Points, in no order, along strands that fork and pass close to each other.
Two points are linked if the straight distance between their rows is under 36. Some points are linked to none.
j359: [ 18  -8  -9 -13  -7   0 -13   2  -6  10  11  21  -3  10  -8 -11   8  -3
 -11  -9  13]
j50: [ -9  22   7  14  17  17   1  24  18   6 -32  -1   3 -24   3  17 -19  20
  16  -6  -8]
j412: [-24  19   3   5  18  -1   8  21  12   4 -28  -6   6 -22 -15  11 -14  15
  35  10   8]
j595: [ -8   8   8  -4   2   1 -22  23   5   3 -14  25 -11  -3 -13 -24   3  12
   0  -4   0]
j254: [  8 -18 -14   6 -11 -16  26 -18  -9 -13   3 -16  -2  13  -4  23  -6 -19
   6  13  17]
j977: [ 32 -19  -1 -15 -12 -12   4  -2 -23 -16   8  41  -3  18   5  15   3 -12
 -23 -27   9]
j73: [-23   8  -2   7  -1  -6  11  -4   0  14   2 -32  -2 -13 -11  17   4  -1
  29  28  -9]
j788: [-21  -1  -2   9  -1  -7  14  -7  -6   4   2 -30   8   0 -15   7   4   3
  24  34  10]
j794: [ 15 -15  -5   2 -13 -12  -1  -5  -5 -14   5   4   3  19  -1 -10   8  -9
 -11  -8   9]
j621: [-13   2   8   2  -2  -5   3  -1   9   3   0 -24  -4   4  -2   5   2   1
  -3   2   1]
j265: [ -7   1 -11  -7  -9  -4   7 -12  -3   0  -4 -38   9 -21  11  32  12 -12
   4  19 -26]
j231: [ -6  24  13   8  10  14 -16   2  23  -5   2  -1   0 -15  19  -8  -5  16
   3  -8 -12]
j247: [-17   9   0   1   9  10 -17  16  14  10 -19  16  -5 -13  -9 -16  -1  14
   9  -9   4]
j466: [ -6   2 -13  -6  -6  -7   6 -21  -2  -7  12 -29  -1 -13  14  21   5 -20
   4  10 -30]
j868: [ -4   3   3   7   4   3   5  -6   8  17  11 -17  -3  -6   0  -1   4  11
  -9 -10  -5]
j782: [-26  13   5   8  13  -3   9  11   6   7 -22 -18  11 -20 -19  18  -4   9
  39  32   5]
j773: [ -8  -8   0  -8   1   8  -3   5   2   3   6  -1 -10   2   4 -14  -6  -6
 -15   1   5]
j827: [ 21 -23 -10 -10  -5 -20  18  -7 -20 -12   2  36   0  13  -4  20  -1 -20
   1 -24  24]
j83: [-18   7   8  20  15   5   2  25   7  17 -17  -2  10 -15  -9   9 -19  11
  16  11  -6]
j682: [ 10  12   4   3   1   5  -8 -21  13   4  19  -7   0   2  16  -4  -1  -1
  -8 -10 -15]
j490: [ -9   1  -5   3  -6  -6  14 -15  -3   1   1 -18   2   2 -16   9   4  -9
  16  17   9]
j926: [-21   6  14   6   5  -2 -10   7  13   5   5  -7  -6   4  -5  -4   5  12
   5  -7   4]
j754: [  3  -2 -17   9  -3 -10   9  -4   4   2   2 -27   5   1   3  12 -10  -9
   0  18  -7]
j796: [-14  11  -8  -1  -3  21   5  -6   4   3   3 -23  -2 -18  11   6  -6   3
  -3  15 -22]
j902: [  9  -3  11   0   1   1 -14  10  -3   7  11   8   6  13   7 -18   3  10
 -12 -16  -9]
j858: [  7 -13 -16   2  -6 -12  22 -15  -3  -5   3 -29  10   3   4  25  -4 -14
  -2  15   1]
j956: [ -5  19  -3  11  -1   3  -2  13  12   7 -11   0  -3  -4 -12  -9 -10  14
   9   3 -12]
j481: [ 10  -7   3 -15  -9   6 -12  -7 -18 -17   5  33  -4  10  10 -13   8 -11
 -23 -16  -5]
j893: [ 14 -15  -1 -15 -15 -23   0   5 -23  -2   4  18  -5  23 -13  -2  16  -4
  -3   2  33]
j483: [  0  10  -6   7   1  26  -2   0   8   2  -7  -8  10 -13   5  -9   0  21
  -4   1  -9]
j437: [ 16 -12  -7   0 -16  -7  13 -12 -11 -22   4  12  -1  12   5   4   5 -14
 -15 -20  17]
j521: [ -2   6   5   1   3   9 -14   6   8   0  -2   7  -9  -3   0 -19 -10   6
 -11   3  -8]
j659: [ -1  18   4   4  19  13 -10   7  21  13 -23   9 -11 -17   0  -7 -13  32
  19 -13 -10]
j613: [ -6   0   2   7  -4  -1  -3  23   3   6   0  -6  14   1 -15 -10   0  16
   6   5  11]
j723: [-16  10  -6  14   8   4   6  18  10  14 -16 -18  16 -15  -9   9 -11   6
  16  23 -12]
j727: [ 15 -21  -4   0 -15 -18  24  -9 -14 -16   5  10   4  13  -5  11   4 -13
  -4 -11  35]
j747: [  9 -26   1  -2 -10 -20  23  -5 -25 -11   1   9   8  30 -13  19   5 -14
   5   7  35]
j830: [-13   0  -1   1  13   0 -12  25   5  12 -18   9   2  -1 -16 -10   0  16
  22   2   3]
j303: [  3  -7   4  -8 -10 -24 -15   8  -5  -2  -7  15 -10  20 -11 -12   6  -7
 -13  -6   4]
j749: [ -3 -11   6 -15  -5  -8  -4  23 -15   2  -1  10   0  20 -15  -8  11   8
  -6  12  22]
j885: [-28  11  -6   4  -4   2   4  -1   5   6  -8 -29   5 -27  -8  24   7  -2
  24  24 -23]
j403: [ 25 -18  -3  -5  -9   2  21 -17 -13 -25   9  18  -6   5  10  19  -1 -13
 -24 -30  13]
j141: [  9  14  14 -12   9  16 -20   5   2  -1  -8  25  -4 -10   9 -27  -1  23
 -11 -10 -11]
j831: [  2  18   8  -9  -2  10 -20   1   0  -2   3  21  -8   1   8 -23  -2   5
 -13  -5 -19]
j495: [ -4   1 -12  -7  10   0   0   5  14   8   2 -13   4  -3  -5  -8 -10  -6
  -2  10 -10]
j771: [ 10  10   4   5   1   3 -12  -4   2   8  23   6   6   2   6 -13   0  -1
 -14 -14 -13]
j343: [-24   1   2   4  11  -1   9   7   4   1  -4 -15  10  -1 -13   8  -1   0
  33  34  21]
j342: [-12  15   2   9  11  10  -7   5  24   3  -4 -18   3 -21  15  -1   1  10
   5  -1 -12]
j698: [ 10   3   2 -18 -10 -20 -22   7  -6  -1   3  24  -9  13  -7 -19  13  10
 -21  -5  -2]
j949: [ -8  -6   7   9  -1  -9  -1   8   0   8   2  -4  11   8 -13  -1  10   3
   5  13  24]
j416: [ -7   0  -5  10   5  -2   6   4   6  11  -9 -32  11 -12  -5   7  -5   0
   5  22 -12]
j264: [ 33 -19  -5 -11  -1 -19  14  -2 -16 -21  -3  44  -2  10   3  20   1 -15
 -10 -39  14]
j97: [-11  -6  10  -9   7 -10  -7  21   9   8   3   4  -8   9   0  -8   2  18
   2  -5  10]
j709: [-14   1   2  11  12   0   0  18   5  14 -14  -1  16   2 -24  -4  -3  11
  28  18  13]
j425: [ 19  -5   7  -8  -7  -3  -5  -7 -10 -10  13   6  -5  18  13 -11  -5   0
 -23 -14  -5]
j906: [ -3 -11  -2  -5   3  -2  11  -7   5  -2  14  -7  -6   4   6   0  -8 -16
 -12  -8   4]
j63: [ -1 -11  12 -13   1  -5  -5   9  -1   1   9   6 -19   7   2 -11   7   7
 -14  -6  12]
j450: [  6   7  -3  -7   5  15  -1 -32  -4 -12  20 -10   7  -3  33  -3  -1  -5
  -3 -11 -28]
j715: [ 30  -3   2 -15 -11   9  -4 -18 -18 -22  11  34  -7  12  17  -7  -1 -13
 -18 -22   1]
j654: [ -4  18   3   0  18  20 -18  12  15   2 -19  16   0 -16   0 -19  -3  20
   9 -13 -17]
j905: [  5  -9  -6  -4   0   0  10 -19   3  -7   7 -28   1   3  16  18   3 -14
  -7   0 -19]
j252: [  0  -3 -10   3  -4  11   0  -1   7  -6   2  -5  16  -2  10 -13   8   9
  -7  -5  -5]
j537: [  8   9   0 -10  -7  -3 -23  11  -7   1  -8  23  -7   1  -7 -29  10  14
 -11 -10  -2]
j579: [ 31 -12   1 -11 -11 -13   1  -4 -17 -10   7  23  -9  22   7  -2   6   0
 -21 -20   2]
j56: [  9  -2  -7  -5  -1   1   8 -18   2 -12  16 -12   5   3  29   9  -3 -12
  -3 -13 -20]
j950: [-22  10   9  10  17  11  -1   6  11  10 -14 -11  -8 -13 -10   7   3  11
  15   5  -1]
j512: [-21  13   9   3   5  23   1   3   5   6 -13  -4 -12 -19  -4  -2  -8  17
   4  -8  -6]
j228: [  6 -20 -11  11  -8  -6  12 -16  -7  -7  -2  -4   0  21   1  15   0 -18
   3  -2  14]
j677: [-15  16   7   8  16  19  -1  12  20   0 -22 -14   0 -30  14  10  -7  14
  15  -4 -20]
j77: [ -6   7  -7  11  -5   0   9 -16   1   2  15 -19  -2 -16   6   3   0 -13
   2   1 -13]
j700: [ 11  -2   0  -9  -4   1 -18  22 -10  15  11  19  -5   6  -8 -10   6  15
 -15  -2  10]
j216: [-13  -7   8   0   2 -12  -5  25 -10   8 -11   9   0   8 -23 -12  -1  10
   1  23  20]
j896: [ -9   1  -4   4   9   3   0  14  16  13 -13  -8  15  -5 -14   1   1  -4
  18  21   1]
j818: [  3  13   4   7   4   9   3 -14   9  10  20 -19  -2 -19  11   0   1   0
  -7  -3 -21]
j877: [  4 -18  -1   1  -4 -16   7  -3 -10  -4   2  -1   7  17 -19   1   3 -19
   3  23  31]
j226: [ 10   0   5   3   4  -9 -15  12  -2  21  -2  14  -2   0 -10 -17   2  11
  -7   2   7]
j515: [ 32 -10   0  -7  -8   3  13 -19 -23 -18  10  39 -10  10  16   9  -4 -15
 -25 -31   5]
j49: [-16  11   6  17  12  15 -11  25  17   6 -23   4   0 -12   4   1 -19  14
  14   1  -9]
j963: [  6   3   7 -13  -7  10 -26   5 -13 -10   8  30  -6  13  13 -27   4   2
 -17 -11 -11]
j819: [-29   4   8   8   5   6   5   7   2  12  -4 -14  -4  -4 -10   6  -2   4
  19  19  11]
j165: [ 20   1   1  -3   3  15  -3 -24  -2  -8  13  14  -5   5  14  -9  -1 -19
 -14 -16  -7]
j932: [-10  -8   0   2   5 -11  13  -7  -5  -3  -8 -16   8   7 -18   3   5 -22
   3  20  19]
j361: [-21  12  -9  11  -2  10   1   0  14   7 -12 -19  -6 -21   0  16  -2   7
  30  21 -17]
j507: [  3  25   8  -7   7  14  -3 -26   7  -9  17  -8  11 -16  30 -12  -5   3
  -4  -2 -27]
j321: [ 17 -10  -7 -19 -19 -10  -5   6 -16  -1   3  24 -17  14 -11  -7  15   2
 -10  -6  18]
j778: [  7 -15   5 -21 -12 -22 -12  22 -28   0  -3  24   1  21 -11  -4  19   4
  -6  11  25]
j187: [-31  16   2   1  11   2  14   9   7  11 -21 -27   6 -29 -15  24  -1   8
  27  22 -11]
j733: [ 14  -5  -5   7  -8  11   1 -24   0  -6   9   3  -9   6  10   4   4 -15
  -8  -4  -4]
j280: [ -6  -3 -10  11  -5   9  -1  10  -1   0  -4  -7  20   0  -5  -8   3   1
   3   6   4]
j572: [  6  27  23   1  17  15 -23   4  12   5  -3  22  -6 -16  10 -20 -11  26
  -7 -11 -18]
j150: [  4  -4 -15   7  -9  -7  22 -24  -7  -5  18 -16  -8  -7   7  14  -2 -19
  -2  -4  -5]
j98: [  9 -15  -4   3  -3 -12  -2   6  -4   3   1  -1   6  16  -8  -6   6 -11
  -3   7  19]
j861: [ 13 -15  -6   4  -6  -5   9 -25  -4  -9   7   1  -7  13  11  19  -5 -20
  -1 -15   0]
j334: [  4  -4 -11  17  -7   4  -1 -13  -1   5   9 -11   4   1  10   1   0  -9
  -1  -1   2]
j924: [  0  -6  -9 -13   7   0   7 -11   1   1   3 -11  -1   4 -10  -1  -4 -20
  -2   1  -6]
j91: [ -1  16   7   0  10  22  -8 -10  13  -5  11  -6  -3 -14  30 -12  -9  13
  -6  -3 -22]
j340: [ 21 -20  -2  -8 -15 -21   9   8 -16 -10   9  19   6  15  -7   6   8  -9
  -7 -11  28]
j37: [ -7  -8   6  -2  -3 -11  10 -15   8  -2   6 -25 -10  13  -1  19  -1 -12
  -1   5   2]
j57: [ 24  -7  -1   8  -6   9  11 -30  -8 -16  10  19   2   6  17   5  -3 -28
 -15 -24 -12]

Follow the links from the first point to the second, and from the first to the third. Name the last point that the two ways share.
j723; j572; j483: j831
j819; j733; j827: j515
j216; j483; j579: j437
j252; j700; j264: j437
j321; j924; j723: j773
j595; j437; j507: j723
j924; j466; j700: j773
j977; j216; j226: j893

A fork is a point with three links. Follow the links from the first point to the second and name the forks in between, in order.
j727; j950: j437, j98, j788
j50; j977: j723, j733, j77, j818, j621, j773, j831, j515
j977; j595: j515, j831, j773, j621, j818, j77, j733, j723, j247
j63; j483: j773, j831, j515, j437, j98
j709; j340: j723, j733, j77, j818, j621, j773, j831, j515, j437, j727
j231; j595: j723, j247
